Points, in no order, along strands that fork, close into loops and pass close to each other.
Points whose rows are less than 37.5 apart are linked; no others are. Some points are linked to none.
q372: [-10,-2,-4,7,-14,9,18,10,-5,-6,25,3,10,19,2,-12,8,10,12,8,14,6,-15,0,-5,-2,-6,0,1,4,22,-1]
q801: [-1,7,-10,-9,7,-8,16,-18,-12,15,-7,5,-21,11,13,2,-8,0,9,14,5,12,-8,-9,5,-5,3,2,21,3,7,-14]
q890: [-2,10,-10,-5,3,-19,4,-12,5,5,-4,4,7,15,-11,-9,7,1,-10,-21,-16,4,-10,-10,-6,5,-5,6,-1,-10,8,-2]
q109: [4,0,2,0,-3,-8,-10,3,8,2,8,1,12,1,3,0,3,7,3,-12,-11,-1,4,8,9,0,3,3,-7,8,-4,8]
q781: [15,-13,0,-10,2,4,0,-6,11,-6,-8,6,8,-11,-1,7,-21,13,-9,-1,-9,-8,-2,-2,-3,-8,12,6,-6,4,-15,4]
q916: [9,8,6,16,3,-16,-11,-3,7,5,-3,-16,11,-3,2,0,5,-7,-4,-17,-4,8,7,-4,-6,1,2,6,-10,2,-20,13]
q408: [-8,1,-16,-7,1,2,9,-4,-4,-6,8,10,-2,6,-9,-3,7,0,-4,-9,0,-1,-9,2,-4,6,-4,1,1,-1,17,-4]
q153: [-5,3,11,8,-10,-7,-16,13,6,12,24,-8,9,6,10,-6,14,1,12,5,5,0,9,14,15,-5,-2,-5,-5,9,10,9]
q869: [2,0,-4,-7,9,1,16,-15,-22,7,-2,-1,-22,5,22,7,-7,-2,16,14,14,13,-8,-8,7,-7,3,0,17,8,0,-14]
q528: [19,1,12,16,6,-11,-12,-1,7,2,-1,-25,7,-15,6,10,-2,-9,1,-11,0,7,10,1,-9,1,9,4,-13,13,-29,15]
q324: [-10,8,-4,-2,3,-5,-8,-5,-5,-2,-15,6,-4,-6,-8,3,11,-11,-15,-15,-11,-3,5,0,-1,9,-9,-1,5,-19,-2,-1]
q490: [5,-3,-10,4,-2,5,20,1,-8,-17,29,-5,16,11,4,-6,-1,7,5,-7,2,6,-16,-6,-15,-3,-2,10,-8,11,10,-6]
q257: [9,-10,10,-8,-7,-9,0,6,30,5,-9,4,21,2,-6,-6,-5,22,-5,-3,-12,-6,3,-3,-10,-8,0,4,-14,-10,-11,8]
q371: [9,0,8,-4,-5,-4,1,2,5,21,4,-2,-5,8,14,-2,-6,14,23,19,1,8,3,2,17,-12,2,-1,5,11,-3,-5]
q301: [4,-13,-13,-4,0,5,27,-4,-11,-15,19,-1,6,6,4,3,-2,14,6,1,8,6,-19,-6,-13,-1,1,6,-2,11,12,-2]
q283: [-13,1,1,2,-12,10,-1,15,0,-9,26,7,15,10,-5,-13,17,4,2,-6,4,-8,-2,10,6,-1,-9,-6,-4,2,19,-1]
q704: [23,-6,2,-14,8,-11,-8,-9,7,9,-4,5,-1,-6,10,11,-26,9,0,0,-17,-4,-1,-1,16,-12,16,12,0,14,-16,0]
q220: [23,-6,16,-3,-1,-11,-19,-2,10,18,2,-12,-15,-3,10,6,-9,-5,12,7,-21,-3,2,8,31,-10,8,6,2,23,-17,-5]
q900: [3,-15,-14,-4,8,7,25,-11,-9,-17,3,0,-4,-5,-2,11,-6,9,-4,8,8,6,-15,-8,-18,1,7,4,1,5,6,-3]
q808: [26,-2,10,-8,5,-16,-10,-8,10,19,-2,-6,-7,4,14,8,-18,8,14,6,-20,3,-2,1,20,-14,14,8,0,18,-21,-7]
q636: [-10,9,8,21,-7,-1,-9,8,3,3,0,-13,7,3,-2,-8,16,-17,0,-3,13,3,12,-5,-16,4,-6,-2,-5,-12,-9,9]
q851: [7,-8,7,0,-5,-5,-4,5,20,2,0,-2,19,-3,-4,-1,-1,12,-2,-4,-6,-5,8,0,-5,-4,2,2,-14,-1,-13,11]
q923: [-10,-4,-6,-9,1,19,5,1,-14,-8,1,13,-14,-6,-2,2,-9,-3,0,12,10,-6,-4,6,3,2,0,-3,12,-2,15,-3]
q416: [-12,-9,6,3,-10,18,2,15,10,-9,-2,1,10,-7,-11,-2,8,0,-5,9,11,-13,11,3,-13,5,-10,-11,-12,-11,-3,3]
q442: [-3,9,0,6,-1,1,6,3,-7,10,-5,-6,-10,9,8,-5,1,-1,18,15,16,8,5,-1,-1,0,0,-4,10,3,1,-3]
q207: [-4,4,-8,10,-6,6,18,2,-6,-11,29,-6,12,20,0,-13,3,1,6,-2,5,8,-16,-5,-16,2,-4,8,-3,3,15,-8]
q585: [-15,-1,-8,5,0,8,17,4,-2,-8,-2,0,-3,13,-14,-3,3,6,-1,15,14,3,-15,-7,-23,10,-2,-6,-1,-8,13,-4]
q116: [-1,7,3,2,1,2,6,-2,-20,10,3,-3,-17,9,20,0,1,-5,25,14,16,15,-2,0,10,-5,-3,-7,14,9,3,-11]
q657: [21,5,1,11,10,-16,-8,-8,0,3,6,-25,1,-10,17,15,-4,-11,7,-12,-4,12,2,5,2,0,12,6,-10,24,-23,7]
q190: [-9,-4,0,5,-5,11,7,10,5,-13,-1,1,11,-2,-15,-4,11,-5,-13,-4,2,-10,-3,-4,-17,9,-13,-10,-14,-11,-1,-3]
q932: [-3,-6,-13,3,6,8,19,-5,-9,-14,-2,-4,-6,-1,-6,6,-1,0,-4,9,15,5,-11,-6,-22,5,4,-2,0,0,7,-3]
q100: [5,6,-3,6,2,-11,-4,-6,3,2,-4,-7,8,1,1,-1,2,-2,0,-13,-2,6,3,-2,-4,2,4,3,-3,3,-9,6]
q315: [-5,1,2,-1,2,18,-3,7,-18,-1,-3,8,-21,-5,4,-1,-7,-11,9,18,16,-5,5,4,13,-1,0,-3,14,1,8,-5]
q184: [-5,0,10,8,-11,-11,-14,10,15,16,17,-11,17,7,3,-9,11,1,7,2,2,-1,13,5,3,-4,-1,1,-13,-2,-2,14]
q873: [-9,-2,-1,7,-12,12,6,13,-6,-8,23,4,8,7,1,-8,12,5,9,3,16,1,-4,10,3,-2,-5,-4,0,7,18,4]
q216: [7,1,-3,4,7,0,-1,-7,-3,-4,-9,-8,-1,-11,1,6,-6,-7,-3,-4,4,5,5,-3,-9,2,8,1,-2,4,-12,4]
q541: [-2,3,12,4,5,6,-21,5,-9,-1,-18,-2,-14,-13,-5,5,0,-17,-9,0,-3,-10,18,-3,6,6,-4,0,5,-14,-15,0]
q953: [23,-3,5,4,11,-4,-11,-5,-4,-2,5,-19,-6,-19,15,18,-11,-12,6,-4,-8,5,6,9,8,0,13,6,-6,23,-23,5]
q353: [-16,4,-5,7,-10,6,17,10,1,0,8,0,2,19,-8,-11,6,9,8,15,16,4,-11,-3,-15,4,-3,-4,2,-4,18,0]
q243: [0,8,-9,-9,7,-14,7,-16,4,14,-18,6,-7,7,-3,-4,-10,3,-6,0,-7,6,-5,-10,-2,2,6,4,13,-7,4,-3]
q536: [10,-17,1,-15,-3,7,6,0,18,-10,-7,15,13,-6,-9,2,-15,19,-10,0,-12,-12,-7,0,-6,-5,4,1,-9,-3,-7,-1]
q997: [5,8,0,12,-3,-8,10,-5,-9,8,14,-12,3,13,24,3,4,3,21,2,12,17,-7,-1,2,-5,3,0,2,17,-6,0]
q710: [7,-8,-7,-5,9,4,2,-12,-1,-13,-8,2,2,-23,-7,12,0,-9,-23,-18,-10,-1,1,-4,-6,1,3,3,-9,-3,-11,-1]
q964: [-7,5,-5,-9,8,2,-10,-8,-11,4,-12,12,-19,-7,-3,3,-7,-16,-11,-2,-4,-5,5,-3,12,2,1,6,13,-6,5,-5]
q236: [-8,2,-1,-2,-4,2,-10,8,-3,-11,18,9,9,5,-1,-5,16,3,-4,-18,-8,-11,2,13,16,2,-9,-4,-4,4,16,-2]
q712: [8,-14,6,-14,-8,-3,4,6,28,-4,-10,14,19,1,-12,-5,-6,22,-11,-3,-16,-11,-4,-3,-8,-5,-3,1,-13,-12,-7,0]
q708: [-8,7,8,14,-9,-5,-9,11,7,14,7,-14,7,8,3,-10,11,-8,10,8,15,2,15,0,-6,0,-2,-2,-6,-3,-3,10]
q261: [-7,1,0,0,-2,4,-2,0,1,-6,-13,5,4,-6,-11,0,7,-4,-14,-8,-6,-6,2,-1,-6,7,-9,-5,-3,-14,-5,1]
q178: [-12,-10,9,3,-7,25,-2,14,5,-8,-8,0,-1,-12,-9,1,1,-6,-2,18,16,-12,13,-1,-15,4,-7,-11,-6,-12,-3,3]
q758: [-4,-9,-11,-9,0,16,12,0,-10,-14,10,12,-4,-6,-2,4,-3,4,0,3,7,-2,-9,8,-2,2,0,-1,3,4,14,-2]
q615: [-5,2,13,4,-8,-5,-21,16,7,2,22,-4,6,1,8,-1,14,6,7,-2,-2,-5,7,19,26,-3,-4,-9,2,11,18,7]
q414: [16,-2,3,2,9,2,-6,-4,-4,-1,-4,-10,-5,-14,8,10,-14,-5,3,3,0,3,7,0,4,-3,10,5,-1,12,-20,3]
q217: [7,-4,2,-1,9,2,-10,-9,-3,-8,-15,0,-1,-25,-4,15,-6,-10,-22,-14,-12,-4,7,-3,0,-1,2,3,-5,-8,-19,3]
q722: [-5,-4,16,7,-4,6,-7,4,11,6,-28,-5,-1,-11,-12,-4,-4,-1,-10,11,2,-5,11,-11,-16,-1,-9,-5,-3,-23,-11,3]
q724: [0,8,-7,-2,5,-20,7,-14,9,11,-20,1,2,13,-12,-8,1,6,-9,-8,-10,7,-9,-12,-11,4,1,3,5,-13,2,0]
q798: [-13,7,-6,-7,9,0,-6,-9,-11,0,-11,11,-18,-8,-5,5,6,-18,-15,-8,-6,-2,5,-1,5,8,-3,1,11,-15,8,-5]
q904: [7,-6,-4,1,9,-6,7,-12,3,-7,-18,-2,5,-13,-12,4,0,-1,-23,-17,-12,2,-6,-10,-18,1,0,0,-10,-11,-9,-3]
q204: [-1,0,9,5,8,8,-15,1,-10,-11,-15,-3,-7,-24,-2,12,2,-19,-13,-9,-3,-6,14,0,-3,5,0,-2,-3,-11,-18,4]
q263: [15,-5,-6,-13,6,-7,-2,-13,6,0,-10,9,2,-8,-1,6,-18,7,-9,-8,-16,-3,-3,-3,6,-7,11,9,0,2,-8,3]
q82: [-6,5,3,5,-3,8,1,7,0,6,-10,-3,-7,1,-1,-7,-1,-3,9,17,13,0,9,-4,-7,3,-1,-4,5,-3,1,1]
q450: [1,4,5,-2,9,7,-17,1,-14,0,-13,1,-20,-11,-1,4,-6,-17,-5,4,-1,-9,12,-1,15,2,2,3,8,-3,-6,-2]
q304: [-4,5,2,3,4,12,1,7,-24,2,0,3,-25,1,12,0,1,-16,18,17,20,5,4,6,15,-2,0,-5,17,3,10,-11]
q941: [-5,13,-12,-8,5,-12,9,-15,-3,17,-13,8,-15,13,0,-5,-7,1,3,6,-2,8,-6,-6,3,3,4,2,17,-5,12,-8]
q196: [-17,8,-6,-7,-7,-2,6,4,8,6,-4,13,1,20,-16,-14,8,10,-2,2,-5,-3,-11,-3,-4,9,-9,-5,3,-15,17,-1]
q785: [-12,9,1,0,-6,-2,4,1,9,11,-16,3,-4,12,-10,-12,-1,4,3,11,3,2,1,-8,-9,7,-3,-5,7,-14,8,1]
q114: [-6,-4,-1,-9,-6,2,-6,8,3,-12,5,14,12,-4,-6,1,12,8,-15,-16,-19,-18,5,10,11,4,-12,-5,-7,-7,2,-3]
q597: [1,-4,9,-8,-1,2,-13,10,-5,1,16,11,-2,-3,12,5,-7,11,11,10,-3,-3,-4,19,37,-12,-1,-7,13,15,21,-3]
q64: [-6,3,2,2,-3,-5,-17,10,-1,-9,22,2,8,3,6,-2,15,5,1,-16,-6,-6,1,19,27,-2,-3,-6,2,13,19,2]
q974: [-12,11,-13,-5,0,-7,5,-5,-3,2,1,8,-2,13,-10,-8,10,-4,-4,-10,-3,3,-8,-2,-4,8,-6,0,4,-7,15,-3]

A tip is a point with one link. Name the tips that can be reached along the links from each point below, in the order of the rows.
q953: q220
q450: q178, q904
q207: q636, q114

How many points has the smallest loop of links through each point below? Write - if it is on no loop.
q869: 12
q216: 7
q758: 11
q207: 8
q808: -

A fork is a point with three links, a tip a point with one. Leave the first point through the second and follow the links. Name the first fork or tip that comes.
q324, q261: q178
q636, q708: q236
q178, q416: q904
q353, q585: q372
